Each row is a point on a landscape with many valleys, with its height.
From any point a ball rolls to the lowest of the 2 points nearest to it. It stops when none of these is lower. Distance is the straight distance between rows; heights are no part of it.
tedu h=75.3: [ -1   9   5 -29 -16 -17  -1  19   5  -4   5   9   2  21   1  -7 -27  12
 -27 -20  31  -6  -2  12   2 -23 -22  -5  11 -11   0]
Zunol h=52.7: [ -5 -15  -6  -5  19   8   5   9   3  14  -3 -29  22  27  22  10   4   5
  11  -2 -11   9 -16 -16 -15  24   9  37 -20   2  -5]
vumil h=70.9: [-23 -15  15   4 -11   8  -3 -10 -23  10   0  33   7  -5 -22   5  -4 -13
  -4 -10  -5  10  28   6  -7  -5   3 -28 -12 -13   2]
bukon h=25.5: [-11  12  -7   4  -8  20   4  20 -15  -1 -17   1  -9  15   0 -28 -15   1
 -11 -15   1 -20  33   2  -7  35  16  -9   2   4   2]
Sifav h=64.1: [  1  15  -3  12   6 -30  -3   6  -6   7  37   6  -9   9 -32 -14   6   1
 -11 -18 -21  11 -12  16   4 -10   4  15  -5 -23  -8]
Gipat h=46.9: [  5 -20 -35   8  -6 -25  -5  -2   6  16 -13  -6   3 -20  15 -19 -11   5
 -11 -11   7   4  -2  15 -12   5  -6 -23 -10  -5   9]
sibe h=37.5: [  8  11   6 -17 -10   4  11  -2  24  16   9  14 -13  26  22   8   0   0
 -15 -22  15 -12 -12  -5 -16 -20 -18 -13 -18 -26   1]
zem h=73.2: [-18  -1  13   6  -3  22  -3  11  12  -6   1  -2  -9  -7 -12  -8 -21   8
   1   9 -12  15   3 -20   4   0   3   8  12  18  -2]
zoge h=24.5: [ 10  -1  10  -6  -8   6   8 -11  15  -8   2   2   2 -11  -5  13 -11   6
   5  -8   4 -27 -23   7 -13   6 -26  20 -13  23 -10]
pozu h=83.0: [ 11  -5   2  -8   2  -8   6 -26   5   7  -1  12  -6   3 -19   9  -6  11
   1  -4 -14  17  10   7   3 -17  -5  -3   0   0  -2]
Popus h=73.4: [  5  15  -2 -18  -1 -29  16   2  22   9  14  16   8  15 -14  -1 -12   1
 -10 -10  16   4  -3  -5  15 -28 -20   6  19 -11  -5]
rop h=22.6: [  5  14  -9 -12   4  10  12   3 -14   6  -5  -9   4  -2  11 -22 -11  -2
 -11   5   9 -19  24  11   5  48  21 -12   1  -4  -9]
fas h=32.9: [ 12  11   2  -3   1  -4 -10  -5  16   0  -8  -3  10  -9   1  17   3  -9
  -2  -9   6 -27   8   5  22  22 -13  10  16  33 -20]
pupi h=47.7: [-24 -19  -5   7   7 -19   2  20   2   5  -5 -13   9  26  12  -8 -11  -1
   8 -14   3   3 -28 -19 -13 -10 -13  26 -13  21   7]
vufam h=24.4: [ -4  14  -4   9  23 -28  27   2   4 -12   8  -8  -9  42 -13  -6   4  12
   5   8 -12   7 -10  -7   6 -14  10   3   9 -19  13]
vuzi h=24.3: [-10  -7   2  24   6 -15 -13   1 -16  -9   8   3  -6  20 -16  -1  27  15
  -6  21  -5  -7  17   8  19  -9  -5  -4   2 -34  17]
Kesod h=70.3: [-16   0  17   7  -7  -9  12 -11 -18  -4  10   2   7 -18   0   5  15 -13
   3  12   2 -23 -18   7 -10  17   7 -16 -24  14  -2]
nore h=16.1: [ 10  -4  -2   5  14  16  -1 -14 -16  15   5  10 -14   5  17  -2  32 -22
  16  19  -5   7  -9 -15  -7 -25  27 -23 -16 -33  14]
Tene h=23.6: [ 15   4  21   1   3 -13  26 -27   7 -10  16   7  -5   4 -15  15  30  -5
   2   8 -10 -24 -17   9  -3   6  -8   6  -4  10  -2]
sav h=23.2: [ 10   2 -10   8  -7   6  -4  -8 -10  12  -5   1 -11 -21  15 -17  21 -18
  18  12  -2   6  -1 -10 -13  -4  11 -26 -28  -7  13]
Subuk h=47.6: [  5 -21 -25  15   2   7 -10  -2   8  17 -12 -14   6   5   8   4   6  11
   8  -8 -16  13   6  -9   0  17   3  32 -26  -3  -2]
tesu h=61.7: [-16  -9  -1 -17  -9   4   1   7  -4  -3  -1   5  -1  -5 -20 -10 -28  -5
 -30 -29   1   1  -9  16 -10  14   6  14  10  15 -23]
Dakiv h=42.5: [ 10  -3 -25   9  -4   7 -15   7  17  18  -3 -16  -5  -9  21  -1  12  35
   1  11  -7   9   0  -2  15   8  -9  16  -3   9   0]
telaf h=67.3: [  4 -14   4  27  10  13  14 -17 -26   2  -2  11 -10   4  -9  -9  17  -8
  28  11 -16   3   9 -14 -10  13  20   0 -31 -11  16]
botom h=19.4: [ -1  -1  -1  16  10  15  -8 -16  -4   0  24  -6 -13  19 -13  15  10  25
   1  12   2   1  -1   4   7 -13 -10  11  -3 -46  12]
zude h=12.8: [  9  17  -3   4  -6  11   1   9   0  13  14  -5 -13   2   6 -11  -1  35
 -15   7   2  -7   8  12   1   7 -14 -10  -9 -21  11]
Lukip h=67.4: [ 10   2   4  -9   0 -28   6   1 -16   9  20   3   3  18 -24   2  -2  12
 -13 -14 -18 -10   1  30   1   4  -9   9 -16 -10 -14]
lol h=62.7: [  2   1  -6  16 -14  15 -19   6  10   2 -25   6  -4  -6   0   2  11 -12
   4 -21  -9  -3  20  -3 -10   7  -3  -8 -21  -3   5]
talav h=58.4: [-26  22  -8  18 -12 -11 -12  32   5  12  16  -7   7  -8  -3 -12  10  -8
 -15 -11 -22   4 -11 -21   8   4  -9   3  -8  13 -12]
kor h=39.2: [ 10  19  -5  -9   4   4 -11   3  23 -15  21 -20   8 -25  -7  11   3 -13
  -6   2  13 -12  -7   2  -9  23   9  14  20 -15 -11]
mogo h=18.4: [ 20  15  -9 -10  -2   8   6   0   3   3   6 -11  -1  -7   5 -10  -4  13
 -13 -11  10 -24   4  22  -9  25  -4  -3  -9 -18 -13]
fip h=47.8: [-11  -1  21 -30 -24  44 -13   2  -6  -5 -12  23   6 -20  -2  -2 -34  -8
 -23 -22  18   3   3  15 -15  -3   4  -8  14   4 -14]
nek h=47.5: [  5  -2  -5 -12  27   8 -12   7 -12  -2   3 -11  25  14  17  20   3 -24
   9   2  -6  30  10 -25   5 -11  22  12  17 -13  -7]
zas h=84.8: [ 11 -20   3   1   1  -5  -8 -25  -8   1 -17  12  -2 -14   4  14  14   9
   4   8  -5   9   6  18   5 -12  -9  -4 -14  10   6]
vunor h=32.7: [-12   5 -10   7  10 -25 -10   3 -18   1  27  -9  20  -8 -24  -6   4  -9
   1   3  -8  -2  -1   6   9  19   5   9  13 -18  -4]
kudom h=50.4: [ -1   7  12 -12  14  -7 -14  -2   7  -8  10 -12  20   5  -8  28  15 -29
  -4  -7 -12  12  18 -13  13  -3  13   6  30  -1 -13]
semu h=46.5: [ 12  33 -18  -9  -2  10   8  27  22   1  -5 -22  -1  20  21 -13   5  -3
 -17 -10   6 -10  14 -20  -6  18  12  -7  -1 -17  -4]
Guni h=74.7: [-10  12   6   0   6  29  -4  14  12  -6   4  10  -3   9 -32  -8 -20  16
  -4  -1  -1  14  15 -21  19   7   6  37  22   4 -15]
dito h=32.6: [  6   3  18  10   7  15   3  -2  13 -17 -11   9 -13  19   3   9   5   4
  26  10   4   0   5 -26  -1 -13  -7   9   2  10  12]
Maf h=53.7: [-23 -12 -12   4   0  -9   7  10  -4  19  -6   9  17   9   2  -8 -23  -3
  -3 -22  12   6 -13 -14 -20   2 -13  12 -18   3   0]
fev h=46.7: [ 17  13 -13   2  10   3   0   8  21   8  17 -10  -5 -12  -1  -3  -2  31
   2   6 -18   6 -14   5   7  -3 -11  21   2  -6 -12]
fasak h=17.7: [ -3  14  15  -1 -10  17   7  14  10   2  13 -10 -14  21  21  -3   6  28
  -9  12  -3 -21  -5  -6   3  -4 -13  -2  -4   2  -3]
Padir h=59.5: [-11 -18  -6  26   6 -21  -4 -18 -12  -7 -12  -1   1 -33  -6  -5  21   6
  10  26  13 -18 -22  26  -4  -3  -2  -7  -9  -1  24]
mif h=53.9: [  9   7  12  15  -9  -2 -19  -2  12 -31  17   0 -17 -33 -18   0  18  21
   2  14  12 -22 -22  24  -7 -19 -18  -7  14  -1  12]
zasu h=52.1: [ -4  12  15  -2   1   9 -17  16  10 -14   3  -9   1  12   0  16   6  -1
 -22   2  -9   8  19  -9  20 -10  -1   2  32  12  -8]
nebef h=69.0: [-12   5  13  20  -5  10  11  -7 -20 -10   3   3   1   3 -11   0  32 -14
  11  18 -11 -23   7  -2  -5  25   8  -8 -34   0   8]
Dag h=16.9: [ 11  13   7  -8  16   3  26 -10   6  -6  -2   2 -14  24  20   1  -2  -6
  31  15   2  21  -1 -22  -5 -38  15 -15  10  -5  10]
pigut h=58.5: [-14 -11  15 -24   2   7  16  -2  -1   1  -5  -9  13   2  26   3 -31  -7
  12   7  11  13 -32  -5 -20   3  12  17  -9  26  -7]
Pibaz h=75.8: [ 15 -15 -11   6   3   1   0 -17 -11   3 -18  14 -10  -2  -4  -3   0 -29
  33  -5 -17  19   1 -21 -12 -29   8   0 -11  11   5]
Dit h=58.3: [ -8  -6 -16  -7  -6  19  -3  14   8   4  -2   6   4  -2  -9 -15 -22  14
 -16 -21  17   4 -15  -1 -11  14   0  26  -6  -6 -10]
zonut h=51.2: [ 19   3   3  -6  24  19  -1 -12  -6  -9  -2  11   6  13  -1  27   0 -21
  21 -10 -16  14  15 -29   7  -9  10  20   1  -2 -11]
Fipil h=16.7: [  2   8 -19  -8  24 -25  23   7   5   9  -1  -5  11  39   9  -3 -16  14
  -1  -2   4  13   0  -5   3   2   0  14   2 -14   5]
nefa h=73.3: [-13  -2   1   8 -18   6 -10  -8  11  14   3  14   9 -43   7   6  -1 -12
  19  -5  29 -22 -15   0  -4  11 -23  -6   0  14  -5]
somok h=33.6: [ 22  13  -8  12   6 -12  10  -9  12 -16 -15 -22 -12  11   6 -10  23  16
   3  19 -30   0  -9  11  -2   5  21  -3 -22 -10  10]
vomun h=86.2: [-11 -28   6  14   1  -9 -19 -17  -9  -6 -20  10  -5 -21 -14  16  26 -17
  -7  12 -13  16 -12   5   9 -19   6  -6 -15   4  13]
bomu h=36.4: [ 20  23   0 -12   6  -4 -10   9  19 -20  20 -17   3 -17 -16   3   1  -6
  -7  -5  -1 -15  -9  11  20  17  -4  24  25  17 -27]
kepo h=51.9: [ 19  15 -11   6   1  -9  10 -13  23  -3  -8   7  -8 -32 -23 -21 -23  -3
  12  -2   1  -9  14   3  13  15   4  -1   9  23 -12]
Nemol h=69.6: [-36   0  17  12 -13   8  -2   2 -27   1   3  17   1 -22 -13 -10  -8  -8
  -4  12  -5   7  19  10   5  -1   6 -33  12  14   6]
Zan h=57.6: [-16 -23  -7   0  -3 -37  11   1 -11  -1  -7 -10   8  -5  11  -7   5  10
  -7  10  18   1 -35  20 -17 -20  -2 -12   0   9  17]
detek h=64.9: [  6 -18  -1  18  -2  23  -9 -15  -8   8 -14  10  -7  19   4   7  17 -13
  14 -15 -13   1  11  -5 -17  11   5  -4 -32 -19   8]
lom h=54.4: [  6  16  -6  29  -2   8  -8   0  16  -2   7  13  -6 -27 -36 -18  -7 -13
   8  -6  -3  -7  24  -9   8  23  -9   0   6  -6  -4]
matep h=19.1: [ -5 -24 -11   5  21 -13 -17  -4 -14 -16 -14 -17  21 -20  18  11   5 -24
  15  12  11   6  -9  -1   1  11  23   0  13  23   4]
togof h=42.6: [ 25  -1  -9 -21   0  21  -5  -7  22   7 -17  19   9  -4  16  11 -10  10
   6 -15  25 -11  15  -7  -6  -1 -15   5  -9  -6 -11]
poto h=27.3: [ 10   8  -5  19  -7 -19  -6   3  -1 -10 -13  -3 -24  37  -3  -3  27  -1
 -16   7  -1  -7  24   6  13  -9   2 -26 -10 -30  23]
lalu h=69.9: [  7  30  29 -24  -2  -9  31   2   8 -14  25  -3   1  27   3  16 -11  12
   0  18   8 -13  -9   3  11   0   2   6  11  -7  -4]
vaga h=79.8: [-12 -17 -13  -5   0 -11  -8  21  -9  -5 -13 -13  -4  13  12 -18 -24  14
  -1 -15  26 -18 -26  10   5   7 -16  19  23  14  -5]
Gizu h=43.9: [ -1  -5 -23  -4  24   2 -13   7 -13   4  -5  -1  24  -9   9   9   0 -24
  11  -5  14  16  15 -12  -1   7   8  -2  11 -20   1]
bis h=67.5: [-10  -3   2   3  -4   1 -10   4   7   3   1  17  11 -11 -16  10   4 -20
  -7 -22  -4   9  15  -8  11  -4 -19  -6  14  13 -10]
sovo h=53.2: [  0  -8 -18 -12   5   1  -4   4  -2  15 -18   1   1  -7   3 -11 -21   9
 -16   0   7  11  18   3  15   8  -2   0  23  12  -8]
vanaz h=41.7: [ -2  21  -4  -3  -1  11  -6  16  -1  -2  13 -14  16  -5   2  13  10 -25
 -18 -15   1  -9   9  -7 -19  19   8  -3   2 -21  -8]
podev h=54.1: [  4   2   3   3   8  21  -1   1 -22   2  11  28   5   8 -12  16   4 -28
   9  -6 -16  19  23 -28  13 -12   7  -7   2 -16  -4]
faraz h=40.6: [-25 -29   0  12  -5 -14 -12  12  -3  -5 -27 -11  10  37   7   8   5 -11
   1   1 -11  18 -18 -20  -9  -6   6  17 -16  16  17]
guv h=82.3: [-18 -11 -20  17  12  -9 -10  40 -25  -4  -9 -17  -6  13   4 -32  -9  12
  -6 -12   6  -5 -22   7   0  23  -4  21   8   8   4]
Govi h=25.7: [-13  -9 -18  10   9   3  -9  11 -14  -2 -12 -26  11 -23  16 -11  13 -18
  -3   5  -3  10  -3   4   6  29  23   2  21  14 -11]
muma h=6.5: [-15  -9  11  25   1  24 -27  -7  -3  -7  -2   9  -6 -12   4  21  31  -1
  24  19   8   4  -2 -20  -7 -15  -9   3   2 -18  15]
zek h=28.2: [ -3 -33  -4   2   6 -10 -23 -16  -3 -14  -5 -19  13 -31  -1  20   6  -7
   8  13   3   9 -20  21  -5   9  -2  16  14  18  -2]
Dovo h=45.1: [ 13  -5  -3   4  -8  -8  -8 -10   2 -16   0 -19  -5 -27  -7  -3   5  -4
 -11   1  -8 -16 -10  33  -4   5   3 -12   5  21 -15]
buku h=66.1: [-12   2   9   8  -5  -7  22  -2  -7   6  16   7  -1   6  -2  -7 -12  18
  12  19  16  -8 -22  -5  -7  -7 -19   0 -11  -1  14]
radul h=34.6: [ 20  18 -11   1 -15  -6  24   4  21  25  14  15 -19  11   1 -20  -8   5
  -6 -22  23 -12 -12 -13  -6  -6 -24  -7 -22 -30   1]
Tibef h=29.1: [  0  -5  31 -13  -4   8   2  -4  15 -19  -3   6  -7   3  11  19  -7  -1
  12   6   3  -3 -16 -10 -13 -18  -6   5  12  28   1]
led h=64.8: [-26  -4  -2   1  -9  -5  -8   9  -6   5  10  16   8  -2 -33  -5 -22 -16
 -27 -27 -10  18   6  -5 -20  -7   4  -3  -4  -2  -9]
Larib h=36.2: [ -5   5 -12 -16   4 -25   0 -15 -18  20  29  -2  19 -25 -12  -9  -8  -3
   3  20   2  10  12  10  15  15   8  -8  12 -17  -5]
pog h=78.8: [ 23   2   8   3   1  -5   4 -20  -3 -16 -21   6 -18  -5  -9 -11   3 -28
  17   5 -23   4  15   0  -3 -11  13 -23  -9  20   0]
sem h=37.4: [ 18   7  -1  14 -13  -9   8 -16  -5   4 -11  -3 -21  22  -7   2  14  14
 -16  10 -41  15   8  12  14  -1  19  -6 -24   6   0]
busu h=33.3: [  5   9   2  -6 -14   2 -10 -12   3  17  20  -1   8 -39  13   1  28  -8
 -17   9   0   1  -5   6  -7  -3  -4 -35 -10 -25   0]
dis h=56.1: [ 12  -7   0   4   4  14 -21  -7 -30 -17 -11  17   4   5 -15  25  23 -30
  14  14 -24  10  29 -13  26 -14  14 -11   3  -9   1]
zefor h=31.7: [-10  -1   5  20  -6   3   5   9 -10  -6  -9   8  -7  11 -14 -13  -1   0
   4   5 -23  -7  31  -8  33  20   4   5  -2  33  -3]
Vaba h=37.3: [  2  -5  18   6 -11   1   8 -11 -12   8   3   9 -15   7 -11  -3  15  23
  -8  13 -29  -8  24  14  14  -1  -6 -12 -21  12  -1]
lizu h=41.1: [ 15  -1   6 -19  -6 -16 -11 -12  21 -14  -3 -16   8 -26   1  15   9 -13
 -12  -2 -15   7 -11  15   0  -8   5  -8  20  33 -19]
mog h=25.9: [ -2   6   2  -7   8   5  17  15  -5   3  -9 -11   7  23  18   5  -1  17
  -2  10  10 -26   3  -7  14  36 -14  23   6  16  -8]
Vafi h=71.6: [ 12  -1  27 -25  13  -2  23 -11  -7 -23   7  -7   4  26  14  30 -10   5
   2  14  10  -8  -6  15 -15   6  16   1  13  -2   0]
vaf h=21.7: [-13   7  28  -5 -10  14  13  24   1   1 -14  -5  -4  32  27   5   2   9
   2   4   0 -22  -1 -17  12   6  -9   2  -1  26   1]
lisil h=30.2: [ 17  20  -2   7  -2  -3   8  -3  11 -11 -10 -17 -25  23  14  -8  30   1
  -4  17  -2  -7  13  -3  -3  -6  27 -25 -16 -26  21]
vefet h=9.0: [ 13  -2  -8   0  20  -3   6 -16 -15   2  -4   5 -11  16  15   0  16  -5
  18  20  -4  24  11 -10  16 -35  17 -20   4 -14  15]
piro h=72.0: [ -3   6   8  -4 -11  10   3  -8  -1  -6  -3   3   4 -24  17   6   7 -26
  19  -4  10 -20  -3  -3 -14  20   5  -7 -10  15  -6]
fezi h=13.2: [  0 -10  22   0   2  24 -26  -8   6 -12  -9  -9 -12  -8  15  24  36  -7
   3  23  -8  10  -9  -9   5 -28  16   6  -7  -7   2]
nuluz h=36.7: [  3  -9   9 -11  -7 -10  -3   3  17  -7 -20  -6  -3  -9  12  13  -7  -5
 -19  -7  -5 -12   5   9  14  -3  -2  -2  28  56 -19]
dov h=29.4: [  9  15  -9  -1  -8   5   2  -5  17  19  10  -7  -8 -32  15 -14   6  -2
   0   2 -10   4   5  -5 -12  -3  -2 -22 -21  -4 -10]
lemuf h=53.6: [-28 -12  22 -23 -27  22  13   8  -7  10  11  -2   8  -5  18  -3 -36   6
   4  -1  19   4 -24   1  -2   1   0   2  -6  12  -9]
Gimar h=52.2: [  1 -22 -27   8  -3 -38 -12  -5   0  -5 -26 -20   4 -16   8  -4   9  -5
  -5   0   3  17 -20  20 -14 -10   5 -13  -9  11  17]
ravu h=36.5: [ 16 -19 -17   1   9   6 -20 -17   8   9  -1 -15  13 -30   6  16  11  22
  11   9  -5   9 -11  15   5  10  -2  18  10   1  -2]
munu h=15.7: [ 18   6   8 -10   0 -23  20 -21   4 -10  12   8   6  -4 -25   7  -9  -8
   2 -16   6 -30 -25  24  -8  15 -21  10  -3  11 -12]
Nukiz h=26.5: [ 16  20 -31  -8   1 -20  25  12  18  19   9  -1   0  17  13 -15 -16  21
  -1  -9  33   6 -11 -12   2  -8  -8  11  -8 -23   3]
Zes h=71.9: [ 10 -21   0  -1  12   4   7 -21  -2   3 -12   9 -17  10   5   4  -8  -2
  31  -5  -5  27 -16  -5 -29 -32   5  -2 -10  -8  11]
nisep h=33.0: [ 12  -3  14  -1  -8  -3   1 -11  11   2   3  17 -17  16  -3  12  18 -20
 -24 -15   4  -9  -3   7 -14 -26  -6 -24   0 -19   6]
vum h=35.2: [-11 -12   2   7   1  -6  -3  12  -6 -12 -28 -20 -11  46  25  12  26  -2
   2  -1  -2   8 -10 -17  -4 -17  21   4 -32  -6  19]
sufat h=80.9: [ 20  -6   8   2   1   8   9 -20   9 -12 -28   6 -17  11 -11  -2 -11  13
  17  -5 -23  16  20   5  -7 -11   9  -2  -1  15   3]
Mugat h=63.0: [ -7 -25  -5   8   3  -7  -4 -19 -15   6  -7   8   1 -24  10  -1   3  16
  24  24  32   1  -9  13 -13  -9 -10 -17  -5 -16  29]
lupoz h=25.8: [ 27   1  15  -9   8  22  17 -22  12   0  -8   4 -20  15  22   4  11   9
  41   7 -12  -1  -2 -19  -4 -24   4  -2 -10   8   5]
gugap h=69.4: [-28   6  11  -5  -7  13   8  16 -16  -5  -5  27  15   3 -14  12 -16 -37
   3 -13   3  10  19 -13   7  -6   4  -8   9  18  -8]
Dob h=68.5: [-44 -10  22  12 -12  15  10   5 -32   2   0  18   4   4 -15 -19 -23   5
   3   6  -4  -6   6   9  -5  20   7 -11  -7  17   4]
vun h=20.8: [  7 -19  13 -11   6  15 -15 -11  13 -20  -4 -15  -2  -7  18  20  12  -1
   7   5   2   6 -11   5 -26 -13   8   2   6  -5   3]
Gugel h=59.4: [ -4   3  -6  -9 -13  29 -12  -1  -9  14 -13  18   1 -18   4 -12 -15  -8
  12 -21  -3  14  21  -5 -12  -5   7 -12 -14  11  -2]
rilu h=39.8: [  8   3 -33 -17  23 -12  -3  -6  -5  25   8  -1  19 -24   3  -8  -7  -1
   5  13  15  20  27   0  11   5  11  -8  12 -28   5]
pup h=72.4: [-12 -14   6 -11  10  -3  11  -3 -37   9   2  28  14  26  -2   6 -12 -12
  -1 -10   7   9  32  -4  -6  -8   0 -23  -5 -22   6]
pav h=32.8: [ 20  -3   1 -16   5  16   7  -7   9 -10 -10  12   5   3 -19  13 -21  29
  10  -8  24 -27  -4  21  -5  15 -19  36   1  15 -10]
napo h=13.3: [-10 -10   5  18  -2  26 -18   3   5  -1   7   3 -10  11  14  18  17  23
  10   2  10  -9  -4  -6  -8 -16 -19   7  -5 -44  15]
gov h=61.1: [  9  -7  -3 -20  14 -12  18  -3   4  -6 -13 -10  15  11  32  11 -16  -6
  23   8  18   7  -6  -8  -6  -4   8  22   7  23  -1]
fupa h=71.3: [-19  -2  17 -13   3   7  12   4  -7   2   5  15   9  10 -10  -1 -36  -5
  -2  -5  -9  25  13 -15   2  -1  10   5  11  10 -10]
nudun h=37.2: [ -8 -18  -4  -2  -5  -1 -12 -15 -10  13  14  -4   7 -15  -2   0   9   4
 -17  -2  -3   7   0  25 -19  -4   1 -18  -8 -26  -1]
goru h=50.6: [ 18  19   8   7  -1   7 -13   1  25 -14  14  -7 -17 -18  -3  -2   3  29
   6   1  -2  -3 -23  11  -2 -20 -16  10  17  -8   6]
ruvov h=53.8: [-16   2  10  -1   0   6 -16  34  -4  -9  10 -19   1  22  -4   3  -3  12
 -26  -6 -16   8  -8  -7  16   3  -1  26  29  13 -16]
rano h=71.4: [ -3  11 -16  -6  12 -26  -3  12  21   7  14  -3  10  -6 -20  -5 -16 -11
  -6  -8  -1  19  10 -15  14 -11  -2  12  26  -5  -5]
detur h=44.2: [  0  18 -17  12  -5  -3 -12  43   5  -8   7 -26   9  24  10  -4  15 -13
 -28 -21   0  -5   9  -7 -12   3   7 -10  -2 -28  -4]
boled h=56.2: [-18  -1 -10   9  -6  -7  -5  28   3   5  -2 -21  -2   8   3 -16   2   7
 -20  -5 -28   5  -6  -6  18  -1  -3   7   3  32  -3]
puzuv h=48.2: [ -2  33   6 -14 -23  21  -3  25   6  -2   1 -17  -5  -2  27 -18  -7  -3
 -21  -2  14 -15   9  -8  -7  15  11 -20  12  -1  -7]
kat h=71.5: [ -9  -5   6  -2 -11 -23   0 -14  11  12  10  22  14 -33   0  10 -10 -27
  11  -4  28   3 -17 -12   6  -4 -18  -5  14  -1  -2]
fon h=57.0: [  1   0 -12 -22  23   4  13  13  -6  11 -12 -26  18  19  39  -1 -16  -5
  10   6   7  19  -5 -16  -9  16  20  19   1   8  -7]
keve h=50.3: [ -8   0  28 -28 -29  31   6   8   5   2  11   9   6 -18  -3  -1 -30  12
 -21 -18  19  -5 -22  15   6   7 -11   4  10   2 -21]
somav h=29.5: [ -9   1 -23   9   3 -13 -15   8 -16  -3  14 -25   6 -26 -11 -24   3  -6
 -10  12  -8  -6  -1  17  21  38  21   4  30  -2  -6]
bigig h=69.5: [ -1  -4  -6   5   6 -20 -16  -5  22  13  20  10  10 -25 -16  11   7 -20
  -1  -2   7   9   1 -17  12 -14 -24  13  22   0  -2]
val h=28.6: [ -7  -3  27   6  -9  -9   9 -14  -4   0  18  18 -13   4 -21   3  26  -9
 -20   3  -8 -12 -18  -1  -3 -17 -10  -5 -12  -5   3]
Lirug h=41.8: [  1 -17 -25 -12 -11   0 -14  -8 -15  24  -7  -6   8 -25   6 -17 -16  14
 -26  -8   2  18  12  28  -8   3   9 -27  -1 -22   0]
Lig h=60.7: [ -5  17 -12  16  -1 -33   5  31  -9  21  32  -4  -4  10  -4 -18  12   1
 -20 -14 -24  13 -11 -12  12  -6  -5   0 -20  -5  -6]
Tokez h=34.5: [ 11   2   3  23   2   0  11 -11  -2   2   3  -1  -6  12 -15  -1   5  27
   9  15 -34  -9  23  -6  26  23  -5   9 -19  19  -2]
tobe h=28.8: [ -7  -2  -1  23  -8  14  -7  13 -19   1  -4  -2  -6   9 -13  -9  -4  13
  -4   5 -21  -4  30  -2  10  27   8  -9  -7 -10  12]
nofol h=67.0: [-27   7  10  13 -10   3   5   3 -22   1  12  13  11  -5 -38  -7 -25  -9
  -7 -15 -12   2  14   8  -1  24   5   0  -8   7   0]
zike h=30.1: [ -6   3   0  14  10 -18  19  15  -7  -8 -11 -16  -9  44  14 -12  21  16
  -1  18  -7  -2  -6  -9  -2 -10   2  -5 -21  -3  20]
Mit h=38.7: [ 32  -1  -4  -7   3  12  -3 -14  32  -7 -19  13  -3   2 -17  13  -9  14
   2 -17  15 -20  19  13  -4   0 -20  13   4   5  -3]
tane h=62.5: [ -5  -9  -4   8   1 -23  19 -10   7  14   6   4  -9  -5   7  -8  17   6
  11  22  12  -3 -37   0 -12 -28 -11  -9  -5  -8  29]
kagi h=68.4: [ -3  17  18  -4   2 -19  39  -8  -5 -10  21   0  -1   7   2   1  -4  14
  16  36   4 -11 -20   3  14   2  -4  -2   5  10   7]
kab h=77.1: [ -3  -1   4  -9  -1  -5   0  24  -1 -10 -12   9  -5  28  -6  -4 -19  21
  -8 -13  14 -13   4  14   7  -3 -27  12  14  -1   4]
Soluv h=50.5: [  7   8  -4 -26   2  22  -7  11  -2   8 -18 -10   0  -9  27   0  -5  -4
  -8  -6   7  -1  15 -10   4  10  10  -2  22   7 -11]
rom h=48.7: [ 13  12 -15   0  -7 -19   1 -16  11  -5  13  -7  -3 -37 -31 -19 -20  -3
  -8   0  -1  -7  -9  26   2   8   9 -10  17   8 -10]
befe h=45.5: [  8   6  12 -31 -20  40  -5   5  11  -4 -10  27   6  -2   7   9 -24  -1
  -7 -19  36  -8  16   4 -13   0  -1  -9   5 -11  -4]
zik h=29.7: [  1   8  -1  -4   6 -11   6  10   5  -1  10  -1  17  12  -2  17  13   6
 -11  -2   0 -16   9  -2  26  13 -27  12   8  15  -8]
ruv h=56.0: [ -2  -2  -6  -4  -1  11  -6  -6 -11   8 -11  29  -3 -24 -12 -16 -30  -6
   8  -6  10   5  32  -3  18  -4  -1 -14  13  14  -2]
sifuv h=67.6: [  6 -14   1  -3   1  12  -2 -24   7   4  -4  11 -21 -18  13   4  -6  13
  29  10  13  18 -15   8 -24 -35  -8 -17   3 -13  22]
muk h=56.5: [  4   3   1  25   4 -22  -5   1   9 -27 -10 -17 -14 -25  -7 -14  25   8
   0  18   7 -26 -29  20   9 -17  -3   0   7  13  15]

Two balls start at each pair of points below. Name the first point that both come to, or write none.
telaf and podev | none
lom and piro | fas
vumil and pup | none

For each start below, name the point where the ball stops.
lalu | vefet
Sifav | matep
nebef | zude
dis | matep

Call two points neighbours if one is among the 2 nearest of the other. Go from one point of each pair to the other, from neighbour to neighbour, staying as low as possible. Name the highest point that can't be avoided.
Fipil and munu | sibe
matep and munu | gov
vefet and muma | dito
muma and zude | sem
